Points on a hilly landscape, in no order, each with its height.
From any point a climber steps to the highest of the 2 points nearest to it. It stops when none of these is higher. Distance is the straight distance between rows; heights are no part of it.
K_252: [150 118 124 158 157 130 104 139 146 136 153 152 151 116 150 100 109 107
 148 150 128 164 137 152  88]  h=13.7
K_891: [190  97  80 134  80 161 141  94 142 139 135 176 179 141 172 116  98 144
 115 133  76 185 142 158 133]  h=44.6
K_783: [105 127 114 151 132 120 161 135  79  96 189 116 182 127  91 140  98 123
 157  99 152 148 113 129 152]  h=17.4
K_821: [166 133 127 112 124 100 156  98 108 126 178 123 145 150 161 135 113  88
 133 144 136 111 131 108 156]  h=1.4
K_641: [138 110  92  91  93 152  79  80 144  98  72  76 138 127 104 113 167 184
 126 141  71 100  93 152 158]  h=45.5
K_260: [131 119  76 128 166 120 140 141 130 111 118 155 140 152 151 116  82 140
 138 158 114 119  96 144  95]  h=56.4
K_760: [126 131 160  93  91 118 191 121 108 127 119 158 114 131 115 145  96 130
 101 102  85  85 128  79 133]  h=18.4
K_233: [181 139 139  89  85 124 170  64 120 114 134 134 144 153 151 153 104 118
  93 108 123 130 169 125 191]  h=11.1
K_364: [214 144  74 110 110 107 166  52 121 111 140 166 130 152 172 144 118 122
 119 125 140 121 149 146 177]  h=10.4
K_915: [149 100 135 101 128 146 105 130 116 139 109 178 124 128 175  62 180  55
 122 171  63 159  54  75 139]  h=44.9
K_731: [ 97 138  64 112 119 114 143 137 129 152 126 130  81 159 137 188 122 191
 114  85 148  99 166 159 153]  h=31.5
K_185: [148 113 153 111 105 161 155 102 114 114 129 130 137 110 101 107 133  92
 131 124 111 133 142 113 136]  h=15.0
K_734: [162  81 108 155 123 165 152  99  87  88 133 170 132 111 133  98 168  61
 151 158 116 166 105 130 159]  h=24.4
K_249: [127 106  97 122 140 119 139 131 112 130  85 143  66 157 135 146 167 139
 127 175 105  88  62 101  94]  h=45.6
K_610: [179 136  81 118 165 107  81  98 154 104 150  95 142 159 173 113 135 129
 148 164 125 138 122 152 152]  h=31.9
K_507: [121 137 128 127 145 133  94 149 169 111 121 109 154 161 136  80  75 176
 107 100  88 146 132 110 133]  h=46.3
K_402: [ 92 143 105 118 163  96 128 156 128 110 103 104 121 169 108 100  91 174
 118 125 124  79  90  98 104]  h=34.7
K_291: [128 121  92  92 144 127 127 108 102 133 150  90 130 164 148 153 130  96
 130 178 145 107 109 122 163]  h=1.8
K_912: [ 90  90  88 138 142 187 109 143  83 113 141  98 154 104  92 145 121 123
 166 156 173 155 149 164 150]  h=19.5
K_643: [123 144 153 104 125 144  97 162 136 126 151 132 150 128  98  65 137  81
 137 103  79 122  94 124  98]  h=69.9
K_218: [ 90 148 176 185 168  92  97 170 158 143 147  78 110 110  95 140 134 159
 134 113 167 121 113 137  86]  h=42.8
K_864: [117 133 205 154 111 124 118 177 171 173 141 142 125 119 148 113 119 125
 102  75  90 182 159  95 113]  h=60.7
K_201: [160 145 147 116 125 114  93 116 154  98 147 118 109 125 133  72 194 110
 161  92  65 140 111 125 132]  h=51.7
K_393: [158 163 160 123 148 110 101 122 182 113 127 122 107 109 126  82 128 148
 114 106 141 128 159 130 102]  h=53.7
K_353: [101 165 156 152 132 111 123 184 162 163 138 109 134 139 104 166  76 178
 103 133 142 132 142 111  78]  h=48.9
K_219: [164 119 132 107 115 138  78  95 152 157 109  59 124 162 149 141 160 102
 115 189 117 121 112 125 136]  h=27.7
K_652: [114 122 191 167 162  91 122 139 128 141 104 110  48 115 136 136 217 103
 132 146 136 118  77  88 108]  h=56.0
K_532: [178 162  85 110 118 127 128  72 131 115 146 144 165 127  90 115  86 141
 145 168 193 108 152 182 119]  h=18.2
K_287: [130 113 109  86  97 141 112 121 135 194 123  65 131 173 127 188 113 128
  90 155 151 100 139 155 157]  h=24.8
K_398: [127 118 142 176 108 155 202 142  75 121 175 203 199 124 115 104  96  86
 107 121 147 193 123 112 160]  h=9.2
K_655: [173 143 130 116 112 125  95  92 150 102 131 127 125 107  97 112 161 131
 170 100  83 119 124 151 119]  h=54.1
K_48: [ 98 112 101 149 157 115 121 157 135 173  96  92  71 165 119 193 132 158
  99 149 154 110 102 144 117]  h=28.2
K_703: [ 91 115 142 146 172 122 131 150 108 112  98  97  55 136 127 137 182 129
 141 147 165 102 102 101 129]  h=54.3
K_6: [ 97 136 160 107 134  90 165 145 123 132 128 129  93 139 112 139 107 155
 111  77  94  78 113  73 119]  h=17.8
K_475: [137 111 138 151  80 186 162 136 101 123 174 177 199 126  95  78 120  80
 118  93 107 200 137 131 151]  h=8.3
K_584: [ 74 148 147 133 160 117 119 191 120 135 140 122 161 122  92  78  91 108
 140 129 158 106 105 132  43]  h=43.5
K_615: [ 96 148  96 144 111 119  54 156 150 143 139  73 181 131 116 142  94 168
 140 137 100 148 111 151 163]  h=45.7
K_736: [154 129 167  65  75 170 133 139 129 148 135 163 144 138 142  55 140  55
  80 105  62 124  87 112 125]  h=41.8
K_240: [ 67 137 119 154 153 142 113 168 116 115 136  89 150 103  90 130  96 146
 156 146 199 121 142 153  98]  h=23.3
K_597: [124 100  66 148 128 147 169 129  94 138 144 167 121 138 162 172 122 139
 129 147 169 157 161 169 146]  h=16.2
K_161: [157  81 127 116 137 164  87 109 119 139 120  89 125 134 149 125 180  70
 137 214 142 148 104 118 146]  h=26.7
K_977: [166 137 120 139 157  91 138 120 180 142  93 165  72 142 158 113 120 175
 113 118 102 106 109 112  85]  h=56.2
K_822: [106  99 190 174 155 116 128 163 139 168  85 167 107 101 182 134 139 100
  91 128 112 169 104  69 160]  h=11.6
K_974: [121 119  97 101  83 154 107 116 130 153  87  93 109 115  80 176 125 175
 128 124 124  82 138 159 130]  h=20.9
K_47: [163 124 101 129 116 117  95 107 147 117 169  96 183 138 154 104 104 127
 144 131 100 172 129 148 156]  h=34.1
K_814: [112  67 132 151  97 175 139 147  97 172 148 142 184  91 138 162 138  65
 150 152 123 184 127 102 152]  h=18.9
K_244: [122 112 156 108  81 145 148 129 123 119 154 122 160 126 114 127 112 137
 122  54  57 151 129 101 156]  h=26.9
K_528: [ 86 134 151 137 167 105 131 168 133 124 119  88 117 155 139 127  95 151
 110 125 153 110 121  95 126]  h=36.2
K_191: [120 145 167 129 141 137 175 102 126  90 112 136 102 123 169 118 116 136
  99 111 193 124 199 118 162]  h=42.4
K_534: [167 157 113 118  98 103  83 101 173 145 116 125 115  62  71 132 143 163
 169  94 105  86 117 167  92]  h=58.8
K_470: [145 155 113 109  89 126 111 108 172 162  90 119  96 128  87 171 110 206
 110 111 154  87 182 149 132]  h=22.5
K_354: [167 152 159 133 130 138 172 126 134  94 148 201 128 120 124  47 128 100
 115  71 122 143 138 142 107]  h=45.3
K_580: [146 124 109  95  95 147  75 102 147 161 135  64 171 150 130 158 110 135
 102 149 121 126 139 142 147]  h=26.2
K_571: [149  94 123 128  91 150 141 115 155 163 109 157 106 118 164 171 131 138
 106 112  70 134 135 119 128]  h=51.9
K_277: [131 125 139 119 126  99  75 128 126 130 135  45 105 156 112 137 179 121
 147 142 104 110  95  91 167]  h=2.9
K_673: [156 147 145 157 146 110 173 127 155 110 144 212 113 101 151 102 118 134
 126  69 117 140 146 135  53]  h=47.1
K_365: [144 158 114 138 154 105  96 132 172 178 128  93 117 153 136 163 104 155
  99 158 196 123 164 164 110]  h=31.7
K_21: [128 167 166 124 116 107  84 134 142 137 148  88 146  99  55 132 123 127
 146 131 146 102 154 140 108]  h=15.3
K_593: [111 153 196 131 178 129 123 142 127 113 107 149 106 126 151  40 178  72
 109 181 156 130  94  84  91]  h=59.2
K_111: [157 127  95 152 136 136 134 112 124 106 160 147 183 149 178 111  83 132
 126 136 142 192 156 142 156]  h=37.0
K_194: [162 100 100 104  41 149 141 110 134 157 154 136 188 134 146 163 106 143
 112 131  73 165 127 136 117]  h=48.3
K_329: [113 128  57 114 126 128 106 129 145 176  92 101  65 179 118 183 132 183
 109 127 143  81 126 169 147]  h=29.7
K_539: [184 155  94 103 105 117  92  75 170 136 107 119 162 111 116 133 109 172
 138 144 117 113 153 171 107]  h=12.5
K_963: [ 93 137 208 160 106 122 147 164 145 184 103 141  89 105 128 183 128 139
  93 115 142 122 176 101  95]  h=25.7
K_588: [119  73 105 154 117 169 119 162 120 160 129 151 132 103 137 165 133 129
 155 150 116 175 152 147 110]  h=16.4
K_216: [176 121  56 142 107 142 160 102 112 125 149 174 174 145 111 140  82 143
 144 153 126 144 127 187 115]  h=21.5
K_601: [101 125 173 117 108 142 134 139 111 152 141  89 125 126 135 179 132 105
 114 122 146 131 184 100 176]  h=12.3
K_953: [120 126 126 109 127 139 144 101 127 116 101 112  61 147 150 145 158 149
 103 107 183 109 187 142 175]  h=44.1
K_706: [102  85 143 119 120 146  99 159 130 145  82 103  88 144  82 118 179 130
 126 119  60 101  50  90 108]  h=49.5
K_759: [156 179  90  97 115  86  73  84 163 149 132  63 116 147 109 153 155 173
 130 106 145  82 138 154 189]  h=26.8
K_589: [149  88  89 119  72 177 150  83  85  99 129 128 182 136  80 120 114 128
 132 129  90 131 116 154 175]  h=36.0
K_665: [186  95  69  90  76 148 111  73 154 119  87 119 133 142 147 124 145 183
 123 142  65 115  99 173 135]  h=48.7
K_61: [124 126 134 129 131 125 139 117 102 112 170  89 119 112 127 166 143 105
 143 119 176 128 168 135 170]  h=13.1
K_335: [106 117 157 140  96 155 141 165 139 178 114 149 121 114 128 166 107 152
  92 126 117 150 181 113  80]  h=24.7
K_461: [140 110 103 118 120  99 131 131 133 159 108 118  96 153 134 172 134 123
 126 132  81  96  82 104 116]  h=47.4
K_325: [ 93  97 124 163 129 154  60 161 141 137 119  82 146 100  92 116 148 155
 160  99 101 184 134 138 159]  h=32.3
K_877: [120 142  75 132 192  84 111 126 116 128 135  90  80 153 152 162 166 124
 149 154 173  89  97 136 130]  h=40.4
K_20: [ 84  95 113 145 172 153 109 161 112 111 111 102 133 110 101 104 133 118
 168 160 161 130 119 130 113]  h=21.4
K_437: [132 159 127 134 107 139  90 135 155 159 146 114 147 147 151 173 114 144
 111 171 178 171 198 169 111]  h=29.8
K_975: [149  80 139 118 136 159 100 114 132 155  88 127 103 132 153  87 208  80
 131 189  67 162  72  94 126]  h=46.5
K_226: [ 95 149 173 128 163 128 123 165 143 111  91 114 129 114  70  70 101 136
 127 135 171  90 126 131  55]  h=41.2
K_845: [126 157 173 106 131  83 136 148 139 142 151  90 107 139  92 137 134 120
 141 110 107  68  99  87  90]  h=17.2
K_107: [128 121 131 111  84 186 120 132 130 122 122 141 197 145  74  94  72 146
 115 125 102 148 151 160 112]  h=6.0
K_664: [100 101 129 132 103 200 128 136  82 123 158 115 184 114  86 132 107 100
 160 159 173 181 175 140 140]  h=17.5
K_199: [141 108  86  92  52 168 133  93  92 128 147  89 193 135  91 176 110 133
 133 136 124 121 133 173 166]  h=33.2
K_820: [152 117 170  91 123 143 138 136 120 144 114 199 149 141 172  58 131  43
  88 142  76 145  77  93 144]  h=43.4
K_381: [108 109 136 157 168 126 140 147 142 112  83 128  66 123 133 120 152 164
 120 128 148 103 110 127  88]  h=52.4
K_719: [106 113  91  96 133 147 154 120 103 155 109 130  97 144 129 178 110 120
 119 177 190  91 164 164 115]  h=36.4
K_599: [119 112 133 126  68 180 127 125 104 108 158 124 222 131  77  95  87 130
 114 100  96 189 131 125 155]  h=7.2
K_949: [103 136 102 111 133 124 166 139  89  98 163 119 156 153 106 135  67 138
 122 114 137 109 104 115 130]  h=17.0
K_17: [154 132 110 148 135  93  94 144 185 156  98 128  85 145 111 147 127 182
 120 114  79  99  76 130  73]  h=53.6
K_743: [107 120 114 130 121 150  92 159 135 117 147 122 179 112  98  82 114 143
 150  86  76 173 116 142 142]  h=35.9
K_294: [172 178  49 107 105  84  71  80 177 164 127 128 151 109 111 161  97 174
 149 148 158 101 147 193 146]  h=10.9
K_211: [153 114 148 128 134 140  69 106 141 122 112  85  99 153 152  86 231 106
 136 159  76 170  88  92 149]  h=48.0
K_893: [121  78 117 117  97 160 129 122 113 194 101  96 113 138 155 192 141 100
 111 182 131 118 135 132 153]  h=23.7
K_98: [118 174  50 120 144 107  89 132 160 163 110 124 131 165 135 154  80 203
 103 148 184 110 151 189 119]  h=34.5
K_392: [135 123 183 123  97 118  76 105 154 142 126  29 121 129  88 142 188 125
 131 109 104 109  95 113 146]  h=3.4
K_716: [143 102  74 135 118 167 142  90  98 116 152 138 127 121 128 164 147 131
 156 130 173 151 181 198 155]  h=15.1
K_8: [ 89 115 112 133 117 122 154 137  98 156 152 152  98 114 164 220 154 119
 133 100 149 151 168 142 183]  h=35.5
K_751: [106  98 113 125 152 136 136 180 134 141 118 161 136 142 138  86  98 101
 120 143 103 144  94 105  88]  h=60.5
K_476: [ 91 121 127 150 178 105 137 153 125 131 115 102 113 165 195 138 101 114
 102 163 181 110 122 100 136]  h=37.5
K_286: [158 157  99 100 120  90 112  86 133  99 159  81 128 144 118 148 135 154
 159  92 117  96 139 145 188]  h=28.5
K_906: [ 76 115 181 166 151 110 171 182  98 143 128 236 180  81 177 127 107  91
 113 102 136 170 106  78 150]  h=10.8
K_196: [119 101 196 163 172 126 130 137 120 160  60 199 108  68 183 145 152  83
 101 167 140 131 123 112 139]  h=11.0
K_64: [167 121 104 164 141 127 185  97 124  84 151 197 153 146 170  99  80 151
 109 117 161 180 140 142 150]  h=39.5
K_682: [161 128 162 113 121 128 143  93 145 105 103 157  98 138 173  93 142 141
  97 102  65 154 129  97 156]  h=56.3
K_855: [ 98 149 145 117 151 131 139 146 132 118  90 103 108 136  99 125  99 145
 105 160 190  65 131 123  66]  h=39.4
K_53: [114 129 173 110  95 165 113 157 140 140 129  99 172 129  95  99  98 121
 103 112  97 134 155 112 109]  h=5.0
K_801: [137 113 109  88  95 135 159 102 123 148  81 122  81 153 110 181 128 159
 106 132 135  61 147 124 141]  h=19.7
K_136: [141 126 128  77 100 118 198 104  94 121  91 163 104 143 111 165  95 124
  95 147 136  58 136 105 132]  h=19.0
K_726: [158 136 125 150 184  92  94 130 166 117 127 111 100 156 188 105 146 119
 134 153 124 148 115 118 114]  h=30.5
K_188: [ 84 159 153 148 136 130 116 169 116 116 171  95 189 104  96 132  93 123
 153 139 176 174 173 137 110]  h=25.6
K_956: [111 122 164 118 142 123 164 127  92 142 111 156 127 105 147 149 112  46
 120 196 180  82 123 101  94]  h=16.7
K_913: [118 123 124  81  95 146  85 151 127 144 112 103 128 147  78  85 169  99
 133 134  52 101  25 107  88]  h=52.0
K_45: [154 148  52 123 143 101 116 113 135 122 127 129 124 150 140 146  93 189
 139 128 152 107 130 171 132]  h=37.8
K_225: [141 132 102 148 158 128 169  95 118  65 120 159  94 121 154 111 146 139
 149 129 172 118 143 147 125]  h=42.1
K_250: [138 160 139 142 139  97 148 111 117  78 182 135 138  90  81 118 142 149
 174  42 148 127 152 143 134]  h=15.8
K_774: [137 168 176 139 129 109 115 149 173 136 152 139 150 121 160  99 113 142
 110  95 122 182 179 116 106]  h=57.3
K_83: [108 132 151 114 127 144 172 125 122 133 107 127 114 133 126 151  92 126
 103 172 200  86 177 135  92]  h=37.9
K_394: [115 131 195 164 132  93 134 148 145 168 130 101  65 106 130 182 146 126
  96 117 156 114 153 100 139]  h=26.4
K_856: [166 150 141  68 117 150 141  77 130  86 118 119 135 137  91  94 129 124
 124 141 118 102 141 114 117]  h=15.9
K_341: [134 166 104 136 179 114  89  98 134  44 124 107 118 111 105  85 157 154
 176 132 173 116 122 163 147]  h=10.3
K_809: [ 67 145  85 123 126 112 156 133 102 180 153 119  92 168 153 203 151 148
 110  91 176 137 178 164 167]  h=33.5
K_465: [129 143 164 130 140 112 145 163 152 125 127 179  80 100 125  75 143 129
 123  51  94 113 128 124  68]  h=48.8
K_728: [138 101  88 130 124 118 145 111 120 153 118 148  85 142 172 188 132 129
 132 131 107 119 128 129 153]  h=49.4
K_344: [163 149  94 154 177 106  89 123 152  99 159 148 147 111 131  93 127 118
 179 144 132 129 118 173  83]  h=12.7
K_152: [ 73 101 198 169 141 135 152 170 110 154 108 155 115  82 149 125 145  96
 119 111 140 148 133  75 135]  h=12.1
K_866: [ 89 125  92 160 140 135  76 144 125 102 122  94 121  90  96 143 136 188
 158 102 133 146 154 176 175]  h=28.7
K_501: [159 144 166 130 137  92 136 140 144 149 156 155 128 111 168 109 139  84
 138  90  90 138 120 100 104]  h=0.6
K_852: [102 122 170 151 170 120  97 178 146 145 127  98 108 133  94 101 151 114
 136 135 136 112  83 117  86]  h=44.8
K_44: [ 93 109 156 110 132 117 182 153  86 146 126 133 131 116 102 160 107  78
 119 148 149  76 108  98  90]  h=17.3
K_423: [130 149 110 128 114 118 105 144 155 157 131 149 129  82  64 130 132 136
 162  89  82  91 108 159  59]  h=54.4
K_471: [125 151 161 145 150 105 159 112 113 113  97 169 105 131 215 141 119 139
  76 118 187 131 160 120 173]  h=40.9
K_488: [101 126 155 180 177  97 117 150 143 126 166 107 107  87 145 131 159 127
 160 104 175 129 146 136  88]  h=40.7
K_370: [154  90 114  77  56 191 155  90 113 123 118 108 199 139  97 110 119 114
 100 122  77 123 106 120 145]  h=38.3
K_973: [117 104 124 139 156 137 118 116 120  86 143  78 113 134 140 116 167 110
 141 121 154 154 161 119 204]  h=12.2
K_795: [104 107 172 135 132 180 142 164 127 131 118 157 157 112 129  69 111  90
 110 125 131 189 163 104 130]  h=13.5
K_131: [152 167  63 135 144  89 151 110 129  76 143 167 157 118  94 105  81 185
 152 100 152  99 106 151  99]  h=32.7
K_875: [101 146 164 142 146 112 117 187 142 175 147 112 137 110 101 143  91 110
 126 145 149 121 134 121  50]  h=46.2
K_987: [110 149 196 142 166  96 119 138 115 118 108 112  77 135 145 105 190  80
 119 189 166 114  86  76  99]  h=57.5
K_132: [ 92 133 119 127  90 135  64 139 143 152 151  74 211 117  94 100  95 139
 138 109  61 162  84 140 144]  h=40.1
K_85: [153 136  70 105  95 127 122  92 108 115 172 103 174 146 114 175 119 151
 149 102 124 120 130 166 187]  h=30.6
K_51: [141 136  72 119 147 101 170  93 115 100 127 153  95 149 162 141 111 158
 124 120 189  94 146 150 129]  h=40.3
K_961: [129 171 144 121 150 100  77 146 179 120 120 103 147 123  94  76  96 162
 132 108 107 108 119 135 120]  h=50.0
K_769: [102  97 136 160 144 143 176 160  89 118 136 199 164 106 156  97 101  94
 122 103 129 188  99  82 172]  h=10.1
K_972: [ 84 124 121  97 116 122 180 148  87 138 140 123 133 141 104 189  90 135
 116 129 158  78 128 116 117]  h=18.1
K_419: [167 185  52 125 158  82 130 106 158  99 135 164 127 122 128 137  96 200
 155 107 189  92 140 165 103]  h=35.1
K_553: [106 124 138 128 117 107 150 142 126 124 147 121 121 149 151 158 112 156
 113  75  86 149 151  82 174]  h=28.3
K_527: [167 158 157 121 129  81 173 106 130 116 171 163 146 115 158 126 115  78
 139 125 139 120 136 112 103]  h=1.0
K_872: [136 149 161 124 151 111 173  90  93 116 140 159 137 103 174 144 125  55
 127 188 217  88 144 135 113]  h=16.1
K_345: [126  83  94 118 107 166 151 152 104 142 124 153 177 152 129 108  76 108
 115 145  74 160  96 109 126]  h=56.1
K_403: [130  62 101 129 139 186 133 109  88 110 107 127 125 127 149 110 164  68
 153 182 146 163 116 123 175]  h=25.5
K_43: [ 63 105 185 191 160  97 153 178 108 154 115 182 142  68 193 160 137  95
 134 114 157 143 117  87 127]  h=11.5
K_693: [124 114 144 141 109 178 150 111  86  89 143 120 169 112  62 103 111 117
 149 121 151 143 161 155 132]  h=16.0
K_114: [ 86  68 171 114 100 165 136 164 117 172 112 148 140 103 113 106 154  64
 121 115  68 143  91  76 143]  h=21.1
K_976: [119  83 161  99 112 148 155 123  84 146  86 173 133 102 141 136 148  55
 122 154  83 128 101  78 163]  h=22.0
K_560: [ 87 136  85 148  93 160 148 159  82 120 153 155 177 103  70 184 115 158
 164 138 139 171 153 178 114]  h=21.9
K_473: [122 113 101  99 122 144 102  99 102  94 125  60 140 150 110 137 149 123
 149 157 116 106  99 121 180]  h=2.4
K_960: [139 149 101 160 105 126 142 102  96  87 189 130 151 100  71 162 133 163
 170  58 136 153 164 163 153]  h=17.1
K_965: [120 135 156 148 163 126 127 147 144 111 102 150  57 100  98  83 184 138
 147  97 120  92 103 121  51]  h=50.5
K_712: [159 140 174 110 155 150 150 101 118 101  87 157 116 130 166  80 128  75
  90 198 160 128 155 112 120]  h=14.8
K_134: [119  79  97 155 115 156 158 130  87 159 134 180 150 101 157 180 123  82
 134 158 129 183 145 147 150]  h=17.6
K_133: [122 180 154  85 120  92  97 112 123 113 137  69 110 116  62 111 151 124
 158 137 136  71 107 110 105]  h=16.3
K_617: [118 126  97 157 150 114 129 160 144 154 130 133 135 139 138 173  92 154
 126 158 139 121 132 139  83]  h=52.5
K_689: [ 76 151 118 161 112 107  85 182 150 147 143  87 144 127  98 165  98 190
 144  92  93 148 132 128 147]  h=51.5
K_214: [135 141 152 120 142 126  82 115 148  91 104 103  70 151 130  75 203 153
 125 117  72 144  97  89 141]  h=49.6
K_140: [133 135 121 139 153 136 178  85  87  28 124 173 105 141 136  67 158 138
 139 132 125 138 106 123 142]  h=44.0
K_854: [ 97 166 148 149 138 129 134 166 136 133 160 110 161 132 161 153 103 141
 119 144 183 182 193 127 116]  h=27.9
K_167: [ 74 110 139 190 164 116 139 170 136 119 128 137  80  88 155 157 163 153
 147  81 159 146 150 126  95]  h=39.1
K_382: [ 83 139 163 164 183  88 137 141 122 138 100 152 125 121 236 143 118  89
 104 165 206 110  97 105 129]  h=38.7
K_502: [105  68 148 117  90 166 128 145 117 168 146 112 175 116 116 114 125  72
 137 130 101 167 108  89 142]  h=20.2
K_301: [129 142 141 179 134 115 184 113 114  88 163 174 151 115 172 117 105 142
 121  83 165 161 155 129 139]  h=41.7
K_622: [113 145 168 113 136 139 139 195 122 112 175 164 135 122 128  45 142  65
 143  69 121 114  94 121 101]  h=65.5
K_829: [151 155 173  92  92 119 185 106 119 117 142 171 126 135 110  94 106 109
 103  55  85 104 135  91 123]  h=17.7
K_695: [163 147 160 103 132 127 181  70 111  78 140 147 131 124 143 103 134  75
 121 170 195 102 152 117 119]  h=15.6
K_272: [112 143  85 110 162  77 103 128 106  98 131 114  80 160 116 129 171 155
 158 169 105  84  53 108 100]  h=43.9
K_796: [138 126 142 123  91 142 140 128 167 167  78 151  89 130 104 178 103 191
  93 120 125 104 189 129  83]  h=23.6
K_154: [132 145 177 157 138 114 215 111 107  76 138 206 135 113 152  84 122 106
 103  74 136 137 131 114 139]  h=43.6
K_156: [146 180  96 144 165  85  63 105 169 102 131 118 123  77 102  82 137 149
 177 128 128 115 132 186 124]  h=11.4
K_388: [151 130 168 111 148 124 104 124 142 140 131  90 127 135 143 110 136  76
 119 173 127 121 131 104 113]  h=28.6
K_572: [130 123 193 125 117 160  87 147 164 140 126  82 145 143 109  66 145 115
 107 113  95 163 134 111 130]  h=4.4
K_881: [133 138 201 146 114 128  53 132 175 142 110  40 122 132  82  99 154 141
 114 118 100 145 109 118 141]  h=3.8
K_735: [ 90 136  95 146  99 163 105 141 117 108 120 123 161  95  82 158 108 192
 167 114 132 177 180 186 157]  h=25.3
K_174: [163 105 163 100  91 124 167  84 125 133  84 169  97 111 162 147 150 121
  97 111  68 114 148 108 172]  h=54.2
K_908: [149 105  92 133  88 149 164 132  98 151 167 171 186 152 146 160  74  96
 128 135  77 162 110 125 124]  h=52.3
K_642: [ 95 124 131 127 155 122  92 163 129 114 102 114  98 124  73  93 150 149
 152 119  89  95  77 124 106]  h=47.2
K_493: [113 135 171 115 165 129 150 146 104 108 147 155 138 121 135  65 134  61
 133 141 143 122  98  97 103]  h=62.0
K_96: [126 112 105 152 115 158  97 159 166 153 147 139 171 126 124 144 111 144
 157 146 100 179 136 160  80]  h=14.9
K_480: [118 113 135 111 119 172  96 187 155 172 133 150 155 140 130  60 116  74
 118 121  89 144  87 123  87]  h=64.9
K_198: [113 130 197 159 156  72 152 157 124 135 148 154 117  99 191 128 138  93
 134  67 110 127 114  77 143]  h=0.3
K_445: [121 136 165 103 101 113 168 112 104 123 144 120 127 140 162 163 105 100
  83 113 153 110 172  96 204]  h=11.8
K_377: [162 152 124  93 129 126 148  83 123  50 125 161 101 142 116  65 169 148
 143  95  85 128 115 109 142]  h=45.8
K_633: [121 142  44 119 144  93  85 111 127 147 176 109 144 131 134 181 128 138
 171 126 150 121 128 201 157]  h=34.9
K_980: [ 82 108 126 174 128 130 150 155 121 153 134 153  79 104 169 193 157 153
 134  90 133 170 165 126 137]  h=37.3
K_781: [160  96  99 156 134 141 171 106  93 101 161 176 148 128 127 134 110 102
 148 134 127 149 120 155 133]  h=23.0
K_462: [114 114 172 177 152 125 119 149 146 187  80  99  43 139 148 184 140 136
  85 142 162 135 123 127 119]  h=27.1
K_830: [144 147 123 126 158 112 150 112 145  91 104 154  89 145 171  95 113 163
 107 114 108 138 132 108 137]  h=58.7
K_503: [119 117 190 153 152 147 135 147 136 130 102 158  97  88 149  84 149  89
 121 105 130 156 157 102 132]  h=12.6
K_310: [150 123 119 140 105 111 118 146 170 187 124 143 111 113  96 172 133 158
 123 111  65 112 112 143  55]  h=51.0
K_879: [138 158  76 106 163  75 134 106  99  75 141 128  82 148 142 145 165 155
 155 145 148  77  93 117 118]  h=42.2
K_606: [131  99  84  93 121 154  95 143 124 134  96 125 142 133  96  97 149 109
 153 168  52 102  46 140  76]  h=55.1
K_487: [106 151 164 161 172  75 160 121 141 129  99 165  82 119 227 128 126 135
  89 132 180 107 131 115 113]  h=39.8
K_741: [169 150  48 139 112 142 164  84 110 105 156 162 164 156 121 140  76 166
 120 156 192 136 155 187 137]  h=19.9
K_356: [110 125  55 142 176 105  88 147 129 143 147  81 124 148 140 159 135 131
 161 161 164 118 107 165 152]  h=38.2
K_415: [182 157 152 129 162 111  81 111 166 123 118 110  98 148 140  88 166 110
 128 180 131 118 112 119  85]  h=29.6
K_896: [134 141 120  93 136 130 134  91 128  58 105 113  64 159 127 110 180 176
 129 122 110 101 132 101 163]  h=47.7
K_261: [152 136 107 101 119 126 116  92 141 107  86  98  81 158 145 141 145 188
 110 103 133 103 158 123 182]  h=45.9
K_348: [104 131 160 180 120 110 105 187 163 169 146 110 124 131 127 159 127 177
 123  87  83 182 133 104 105]  h=56.8
K_931: [127 117 177 124 149 171 136 145 141 124  84 154 134 134 148  45 109  86
  74 163 136 153 149  99 106]  h=14.3
K_119: [172 164 103  83 112 126 123  69 119  88 127 111 161 144  74  98 110 130
 148 178 154  82 129 150 126]  h=16.9
K_498: [136 134 120 135 165 122 119  98 109  60 146  97 141 122 120  80 140 119
 164 123 167 152 136 139 171]  h=11.3
K_990: [155 103 148  74  58 162 151  97 109 147 116 133 164 125 128  96 154  64
 101 128  58 119  95  96 131]  h=40.2
K_202: [170 109  73 104 121 138 105 109 140 125  88 147 111 141 124 106 137 152
 137 156  57 107  74 146  89]  h=51.8
K_304: [187 121 100 120 105 145 121  77 150 121 135 132 130 110 132 140 136 148
 138 127 140 143 184 169 135]  h=13.8
K_700: [115 139 127 119 121 118 113 131 132 130 148  94 140 114 104 165 126 154
 152 120 144 128 158 144 124]  h=14.1
K_424: [ 94 166  87 166 123 112 141 148  90  88 195 134 180 109  75 166 100 165
 179 111 162 147 143 174 138]  h=19.4
K_90: [123 139  92 110  93 104 132 127 139 155 134 102 104 158 149 197 120 185
 111  76  94 111 147 121 162]  h=29.9
K_969: [135  83 128 101 103 159 152 118  89 155  78 146 110 130 146 164 142  87
 104 186 107 108 104 104 136]  h=22.8
K_36: [104 162 108 126 143  98  50 115 145 145 127  49 106 127  85 161 162 143
 151 132 168  94 133 174 184]  h=25.0

Where does a climber stop that starts at each point below?
K_821: K_972
K_809: K_606
K_906: K_972
K_198: K_972
K_633: K_830
K_134: K_643
K_781: K_643
K_822: K_972
K_759: K_534
K_36: K_830
K_354: K_643
